Points on a hilly landscape, in no order, each with its height.
A ball rolls from a point to the lowest of its 5 nearest points, and stops where none of them is lower. Distance is the straight distance between rows; heights are no part of it.
j_875: [ -5 -23  11 -25  32  -6   7   4   6   7   3 -13  11]  height 11.3
j_779: [-36 -37 -15 -13  11 -12 -13 -13   7   4 -12  -3   6]  height 7.1
j_770: [ 20  37   0  20 -31   3  -2   2 -11  -4   4   3 -18]  height 33.6
j_15: [ 29 -11   3  -1  25  -4  21   5  10  17  28  -7   6]  height 54.5
j_622: [ -2  42   2  11 -20  15 -10  14 -16 -29 -19  20  16]  height 37.8
j_157: [ 27 -11  -3   3   9  -2  14   4  12  21  34  -4  -6]  height 56.9
j_594: [-27 -26   1 -12   0  -3 -13  -8  10   6   0  -5  -2]  height 23.3
j_602: [ 28  -9  17  -6  46  -9  36   1   2   8   5 -13  14]  height 35.6
j_68: [-13  18   9  13 -25  12 -15  -6  -3 -17 -20   6   2]  height 30.1
j_251: [-24 -11   5   2 -16   4 -20 -14   7  -5 -11  -1  -5]  height 48.2
j_42: [ 31   3 -19  21 -14  -1  18   3   5  29  35   7 -18]  height 25.4
j_579: [-26   2   1  14 -22   8 -20 -16  -2 -20 -28  10  10]  height 73.3
j_950: [  7  36   8  16 -31  11  -7   1 -11 -13  -7   4  -9]  height 35.2
j_742: [ -4  30  11  12 -26  11 -12   1  -7 -19 -17   8   1]  height 28.5
j_166: [-29 -14   2   2 -18   2 -21 -17   4 -10 -15  -2  -2]  height 53.0
j_948: [-23 -34  -3 -25  24  -6  -2  -1   6   7  -3  -7  10]  height 7.0
j_626: [ 11   7   2   8 -21   2  -4  -2   5   6  16  -4 -24]  height 24.4
j_998: [  0  51  -7  -1  -8   8  -5  37 -20 -30  -9  29  21]  height 43.4
j_847: [-12 -19   5  -8  -3   0 -11  -5  10   6   8  -5  -9]  height 8.4
j_636: [-39 -37 -24  -1   3 -13 -24 -25   3  -7 -24  -2   3]  height 20.8
j_274: [-18  22   6  14 -23  15 -16  -2  -6 -26 -28  14  17]  height 42.9
j_86: [ -1  44  -1   6 -13  14  -6  25 -17 -30 -14  24  20]  height 40.2
j_151: [ 28   6 -10  18 -19   0   8   0   4  19  30   1 -24]  height 6.7
j_353: [ -8  42  -1   5 -14  15 -11  19 -15 -34 -17  26  27]  height 40.8
j_842: [-17 -33   2 -28  29  -8   4   2   6  10  -3 -11  15]  height 13.3
j_550: [ 15  42   4  18 -27   8  -5   7 -13 -15  -7   7  -6]  height 52.3
j_422: [ 19 -11   3  -2   7  -1   4   2  13  15  30  -8  -8]  height 36.5
j_783: [-31 -41 -23 -24  32 -15  -5  -9   0   6 -18  -1  13]  height 20.6
j_492: [ 10 -19   9 -14  21  -3   7   6  11  11  19 -11   4]  height 22.8
j_700: [-18  22   1  13 -19  17 -19  -3  -8 -29 -29  19  26]  height 51.0
j_35: [-38 -41 -28 -11  11 -15 -17 -19   3  -3 -20  -3   4]  height 15.2
j_546: [  6  -7  22 -18  53  -5  37  -2 -13   2 -33 -17   8]  height 36.6
j_448: [ 27  12 -18  26 -25  -2  12   0  -4  24  26   6 -26]  height 20.0
j_129: [  2 -15  15 -26  51  -6  27   3  -4   2 -21 -14  17]  height 42.8
j_298: [-20 -33  -2 -34  44  -9   8   0  -2   5 -20  -5  20]  height 26.9
j_519: [  6 -20  14 -21  39  -6  15   5   4   9   5 -11  13]  height 5.7
j_905: [ 25  23 -10  25 -29   1   4  -1  -3  12  20   2 -25]  height 29.6
j_33: [ 23 -13   5  -5  22  -5  16   6   9  16  28  -8   5]  height 42.4
j_170: [ -7 -24   9 -30  46  -9  17   6  -1   5 -14 -10  17]  height 60.5
j_280: [-32 -17 -11   9 -16  -2 -25 -25   1 -16 -26   0   7]  height 37.7
j_295: [  0  -2   8   2 -15   5 -12  -4   7   2   9  -4 -18]  height 32.6
j_378: [ 19  17  -2  16 -26   2  -1  -2   0   3  16  -1 -25]  height 39.0
j_224: [ 26  -2  -6   9  -6  -4   8   0   8  20  33  -1 -15]  height 30.0
j_13: [ 18  -4  24  -9  56  -8  41  -4 -10   3 -22 -21   6]  height 44.0
j_923: [-14   1  10   6 -22   6 -15 -10   5  -6  -7  -2  -8]  height 11.7
j_715: [ 20  48  -1  20 -25   3   2  12 -19 -14  -4   7  -8]  height 33.5
j_680: [ 26  35  -8  27 -31   2   4   1 -10   3   6   4 -21]  height 9.7
j_994: [-33 -33  -8  -9   1  -4 -16 -15   7   0  -8  -4   3]  height 20.9
j_638: [-34 -28  -9  -2  -5  -5 -19 -18   7  -4 -16  -2   0]  height 20.5
j_44: [  5  14   8  11 -26   6 -11  -5   3  -5   2   1 -17]  height 26.8
j_242: [ -3 -19   7 -15   5  -3  -4   1  11   9  16  -7  -5]  height 27.1
j_209: [ -6  14  10   9 -25   9 -14  -6   0  -7  -5  -1 -11]  height 25.8
j_52: [ 26  28 -22  35 -32  -4  19   0  -9  20  15  10 -25]  height 30.7
j_913: [ -9  38 -15  -8  -3   7  -6  38 -18 -37  -5  40  25]  height 47.1
j_724: [ 33  -7 -13  13   1  -1  19   3  11  27  36   3  -9]  height 50.9
j_542: [-31 -38 -11 -22  18 -10  -6  -6   7   6  -9  -3   8]  height 20.7
j_740: [ 20  -1  -4   8 -13   1   0   0   9  16  25  -4 -21]  height 19.9
j_861: [ -1 -10   8  -5  -7   0  -7  -3  11  10  18  -6 -14]  height 32.2
j_562: [  7  51   3  13 -19  11  -5  18 -16 -25 -11  15  11]  height 9.6
j_608: [-28 -32  -5 -16   8  -6 -11  -7   9   6  -3  -6   5]  height 19.7
j_664: [ 16  -9  20 -17  49 -10  34   1  -2   3  -9 -16  16]  height 26.2
j_860: [ 19 -15  13 -15  39  -6  22   5   6  11  12 -13  12]  height 9.2
j_867: [ 27  53  -8  26 -28  -1   7  11 -22  -5  -1  10 -13]  height 25.1
j_691: [ 11 -12   5  -8   1   1  -2   1  12  11  24  -7 -12]  height 30.3
j_854: [  1 -20   9 -20  18  -2   2   3  13  11  14 -11   3]  height 24.8

For each start below, name the point where the ball stops.
j_742: j_923
j_280: j_779
j_950: j_923
j_691: j_151
j_626: j_151
j_157: j_151
j_579: j_923
j_13: j_519
j_664: j_519

Call two points neighbours if one is among the 5 nearest of the other. Go from one point of each pair to the other, from neighbour to neighbour, staying as low as possible. Name the highest point that can't be avoided.
j_680, j_519: j_691
j_847, j_562: j_715
j_680, j_151: j_905
j_948, j_519: j_875
j_923, j_151: j_44
